A landscape with many peaks, sampled at points; each row gives a point and its height.
A climber steps from a point to the highest of its 2 nearest points, and stops where none of them is higher. Distance is the straight distance between rows; heights are no part of it.
Fufi: [120 152  91 107  72 110 144  90  94 141 152 184 147 129  54 109 100 173
  92 117 120 134 118 201 107 106 142 154 156 120]  (h 485)
vol: [125 139 139 127  82 179  93  73  93 155 129 185 160 161 146 101 187 160
 187  97  86 117 109 152 123 125 135 158 137 134]  (h 573)
Ganar: [157 131 142  89 184 114 136 167 144 118 132  89 145 120 100 127 126 158
 169 144 145  80 112  92 128 146 104 107 142 110]  (h 552)
vubal: [127 125  64 154 127  98 127 130 127 152 129  94  66 132 136 125  49 100
  65 112 169 153 134 159 105  80 145 100 105 134]  (h 593)
mana: [134  88 118 199 135 118 168 153 164 149 139  73  70 127 179 107  92  67
  99 119 183 137 151  84 165 108 131 103 107 125]  (h 514)
kom: [101 113 152 164 139 126 162 166 145  91 120 126 106 100 169 171 140  23
  73 148 157 172 162  82 166 126 129 128 118 151]  (h 367)
Lod: [122 135 120 157 117 117 138 134 113 118 122 125  80 132 159 151 109  65
  89 131 142 156 159 115 127 115 124 130 103 140]  (h 379)
bisob: [147 140 129  90 168  85 123 157 165 113 133  85 150 132  43 134  79 191
 106 123 122 126 111 151 112 126 127  98 132 103]  (h 651)
kege: [129 102 147 140 174  93 181 185 188 123 140  69 127 101 111 121 118  76
 102 168 191 134 116  59 183 138 121  92 119 124]  (h 482)
zamo: [119 143 160  87 133 162 100 109 115  92 111 165 189 122 146 131 203 176
 197 147  72 112 116 107 115 166 127 137 169 151]  (h 395)
repus: [126 141 133 139  83 162 100  78  90 160 131 166 132 161 146 110 162 141
 162  99  96 119 122 156 121 124 132 154 122 125]  (h 515)
mil: [150 118 114 153 139 143 112 117 115 171 125  96 104 150 157 112 126 144
 190  95 130  92 137 139 119 127 112 124 120 110]  (h 56)
Paz: [128  81 105 135 151 208  77  96 126 137 118 154 164  97 211 109 203 161
 217 128  76 124 135 127 108 147 127 117 123 149]  (h 261)
votor: [123 111 117 168  94 203  70  66  83 182 118 172 132 152 177  76 186 140
 191  69  94 119 111 163 109 110 136 143  99 129]  (h 197)
mav: [118 145  90 111  93  79 128 102 119 129 140 161 148 126  50 115  76 180
  83 120 128 145 111 200 101 101 148 128 153 118]  (h 434)
Kodi: [146 129 119 112 139 107 128 142 134 140 130  95 108 138  91 136  85 154
 122 118 131 120 130 146 116 123 131 117 116 110]  (h 661)
gozu: [123  96 111 156 112 208  64  73 102 175 111 167 148 138 188  81 199 161
 217  80  84 120 115 154 102 125 131 131 107 142]  (h 216)
mesib: [118 127 155 144 144 132 137 153 131  96 120 126 112 117 160 164 151  71
 115 139 135 142 156  96 149 134 124 133 126 136]  (h 380)
Vutus: [135 115  78 168 132 103 145 140 136 146 132  85  60 133 147 126  56  80
  73 121 182 158 146 131 123  84 135 106  99 138]  (h 557)
nuv: [146 133 112 127  93 126 120  95 109 182 140 120 116 146  92 109  93 178
 145  86 115 102 117 185 101 122 139 135 122 102]  (h 117)
nedul: [127  92 129 153 173 173 125 136 157 104 129 115 164  80 211 133 176 116
 176 145 125  97 133  80 143 145 113 110 149 142]  (h 337)
savan: [137 102 101 193 129 119 155 142 141 145 136  84  62 132 170 119  80  62
  88 118 178 149 158 105 142  98 126 109 102 135]  (h 530)
rufi: [136 147 141  90 106 114 121 122 118 131 132 135 139 143  72 136 111 180
 135 129 106 112 117 150 116 147 132 150 142 113]  (h 527)
nenu: [120 138 110 113 149  85 149 161 152 103 111 105  98 120  98 158  74  93
  52 150 169 170 128 126 125 109 134 120 105 150]  (h 331)
Faf: [155 122 132 111 171 118 136 159 140 131 130  89 121 130 116 125 117 148
 164 134 143  87 126 107 132 140 112 113 133 109]  (h 617)
Kizu: [120 108 146 143 169 159 127 149 145  97 124 118 151  95 189 147 177 100
 162 144 131 107 143  84 150 145 117 116 149 138]  (h 352)
Sosep: [111 151 103 101 136  63 123 142 154 102 116 125 131 125  69 140  62 147
  48 137 146 162 110 171 107 102 144 115 130 134]  (h 365)
Tele: [113 141 166 123 141 121 144 157 127  79 109 140 121 114 141 178 151  63
  97 153 133 158 153  94 145 145 125 141 125 144]  (h 369)
dulif: [125 109 132 158 148 106 173 172 157 116 125  94  90 117 137 145 100  57
  81 146 181 159 149  86 159 117 127 113 108 144]  (h 354)
sebi: [102 152  98 103 131  70 132 149 139 101 109 128 102 121 101 149  68 101
  35 152 164 168 119 150 114 105 138 124 111 150]  (h 341)
vab: [144 100 135 157 170 127 151 158 157 129 134  83 122 113 167 113 128 110
 160 133 163  89 131  79 156 132 111 107 135 114]  (h 429)
zozu: [120 148 106 100 108  77 125 120 134 116 131 142 141 128  54 128  72 175
  78 130 121 145 116 178 104 113 143 131 142 121]  (h 401)
vonid: [121 129 139 112  92 194  91  73 102 146 122 197 181 156 148  97 204 180
 206 107  73 118 109 144 120 130 136 153 149 146]  (h 516)
zuf: [151 132 125  99 186  93 145 178 176 112 136  67 133 121  61 135  87 152
  98 138 151 133 117 124 132 124 120  95 119 111]  (h 566)
Relek: [136 133  87 141  85 114 123  87 101 181 138 128 110 138  94 103  75 167
 111  88 124 118 117 198  87 104 149 123 118 108]  (h 132)
Vibu: [121 136  82 127 119  85 126 123 126 140 124 112  90 131 107 133  58 128
  70 116 148 151 125 170  98  94 144 109 111 128]  (h 665)
saz: [105 171 141  88  83  96 145 118 105  85 118 193 137 127  96 154 127 112
  54 169 117 167 132 133 125 145 126 173 139 147]  (h 335)
Tuvud: [130 141  88 153  76 128 125  82  81 186 138 135  99 145 123 101  92 134
 103  90 125 125 126 189  92 109 141 129 105 118]  (h 146)
gaz: [142 110 131 130 185  87 174 188 196 122 146  55 130 107  90 116 101  96
  87 164 194 145 113  76 178 129 124  87 111 125]  (h 497)
mev: [123 140 148  97 111 174  98  90 111 125 118 180 188 141 144 113 202 191
 212 129  68 112 113 127 119 154 130 144 163 148]  (h 452)
ruz: [105  96 162 160 163 107 182 178 184 119 133  85 126  87 152 130 141  48
 107 163 179 129 125  47 190 147 125  99 131 126]  (h 466)
zasam: [124 122 136 163 133 132 139 146 125 113 125 120  93 125 167 152 129  68
 110 128 141 146 161 106 143 120 123 130 114 136]  (h 390)
Vaz: [125  82 132 201 145 120 166 155 178 148 137  69  85 116 194  98 112  76
 121 119 178 112 138  71 175 125 128  97 113 114]  (h 500)
Denab: [101 149 162 121  92 143 108 107 100  91 123 184 130 135 158 154 178  96
 109 142  89 161 140 123 135 134 140 161 126 139]  (h 536)
Zed: [142 144 142  75 112 111 118 124 126 131 142 135 166 139  40 125 110 216
 151 125 100  97 106 160 114 147 128 145 161 102]  (h 613)
pofa: [134 105 124 122 167 188  99 109 131 111 122 143 183  92 198 124 198 164
 215 141  78 107 133 110 109 155 118 111 141 150]  (h 293)
feb: [155 118 131 109 196  96 164 187 188 120 149  57 139 112  74 121 100 123
 101 151 179 128 109  92 161 128 117  88 117 112]  (h 520)
vak: [130 160 136  97  71 144 130  89  91 135 147 189 156 157  85 123 148 169
 138 126 102 123 117 161 124 133 128 177 155 121]  (h 607)
rega: [132 134  95 182  84 154 111  74  66 197 134 132  90 156 161  92 116 109
 118  78 122 123 129 181  99 104 132 130  83 119]  (h 162)
Rokuv: [162 122 110 115 150 132 109 120 124 185 129  84 130 146 113  98 108 206
 212  91 123  60 114 158 107 135 114 116 132  95]  (h 84)
dok: [102 135 146 140  97 161  89 101  95 109 126 181 116 134 182 145 179  80
 115 131  84 160 143 129 133 118 144 148 114 137]  (h 509)
veguz: [109 117 144 155 146 107 177 174 156 100 115 111 101 104 141 163 119  31
  67 157 176 173 152  76 166 126 126 124 114 155]  (h 361)
dep: [110 157 163  89  74 162 117  91  92  93 139 227 172 151 119 141 199 137
 131 150  78 154 121 133 145 129 134 183 166 141]  (h 625)
Zurat: [134 108 128 174 142 135 140 146 134 131 130 100  89 132 173 132 122  84
 133 120 150 124 156 101 147 122 119 121 119 122]  (h 403)
Rim: [111 148 124 128 115 100 145 139 113 105 114 139  92 129 136 159 105  75
  69 144 142 164 149 121 119 124 128 138 106 147]  (h 366)
zubed: [115 152 171 102 126 112 137 149 120  86 108 147 128 125 117 172 145  98
 101 156 121 150 139 106 133 154 126 151 129 138]  (h 356)
geto: [134 119 115 138 147 102 159 163 152 118 123  92  87 124 120 144  84  83
  77 140 174 159 143 106 139 109 128 115 104 142]  (h 345)
fira: [129 125 113 183  92 179  87  69  73 188 128 153 111 161 174  85 153 116
 157  74 107 119 124 171 110 107 131 141  86 120]  (h 178)
papob: [120  96 112 152 127 203  64  89 112 152 114 156 144 123 200 102 200 147
 209 102  83 123 130 141 113 128 131 128 115 145]  (h 235)
dugi: [111 111 160 147 158 148 141 164 147  92 124 117 135  96 176 160 169  66
 128 148 143 126 149  77 165 142 122 123 148 139]  (h 368)
patis: [124 157 153  90  77 165 117  85  92 119 142 211 176 161 104 127 186 167
 161 132  85 129 115 144 137 133 130 181 169 135]  (h 718)
labaz: [146 134 136  99 139 114 124 146 130 133 128 103 122 139  93 137 108 166
 147 126 123 102 125 131 120 142 122 127 127 110]  (h 585)
ditu: [154 147 157  65 172 114 122 160 138 106 124 113 171 117  88 131 144 178
 180 153 121  72  98  94 109 168 100 115 157 116]  (h 468)
veka: [132 126 149  88 165 178 109 110 126  91 123 154 207  92 169 129 206 178
 217 158  63 105 122 100  96 173 117 114 159 151]  (h 339)
lavu: [ 99 146 170  98  84 158 102  99 100  84 128 215 159 140 146 148 204 118
 118 151  74 162 126 126 143 133 143 171 152 144]  (h 578)
fud: [113 164 165  85  99 106 137 131 112  83 115 176 148 132  88 162 139 126
  85 166 109 155 128 120 129 160 127 171 142 140]  (h 336)
fot: [102 162 129 106 101  90 145 133 111  91 107 161 109 127 120 162 110  87
  51 159 137 173 137 125 118 134 130 149 113 153]  (h 353)
Kezo: [126  90 124 202 139 154 125 139 146 138 132 100  96 122 211 120 139  79
 140 111 146 117 158  99 160 117 116 119 122 125]  (h 388)
Fofem: [142 143 139  80 134  88 119 138 148 112 136 119 166 132  27 129  87 205
 114 129 107 120 109 162 111 137 131 123 149 104]  (h 750)
davan: [161 115 104 144 151 144 112 114 120 187 126  83 116 146 149  97 119 177
 215  88 135  69 126 148 113 133 104 119 123 101]  (h 68)
gasa: [137 129  98 120 132  90 126 130 138 142 129  96 107 134  87 130  61 155
  96 113 134 139 123 167 105 104 143 106 117 114]  (h 769)
Sopi: [153 126 118 117 116 128 110 108 119 183 133 102 124 149  90 107  97 200
 177  85 115  83 115 178 103 127 132 124 127  94]  (h 102)
zovi: [145 150 157  61 141 109 111 149 132 116 129 121 169 133  57 131 129 204
 163 142 105  82 102 124 113 167 113 135 161 108]  (h 400)
luris: [131 153 110 100  69 132 145  87  89 144 156 186 151 141  63 116 119 175
 114 118 110 125 118 186 115 120 133 168 152 118]  (h 533)
gadon: [115  91 150 170 167 120 169 162 181 128 136  80 131  89 178 113 137  79
 139 147 173  97 117  52 178 143 127  96 136 115]  (h 451)

For each start below, name the point where the climber stops.
mana: gasa
Rokuv: vol
gadon: Fofem
Denab: patis
nedul: zasam
geto: zasam
fud: zasam
fot: zasam
sebi: patis
dok: patis
gozu: vol
zamo: vol
Fufi: patis
Tuvud: vol
feb: Fofem

Two climbers start at each pair of points below. Name the first point that both come to, or write never.
davan, vab: never
nenu, saz: zasam
Vaz, Kizu: never
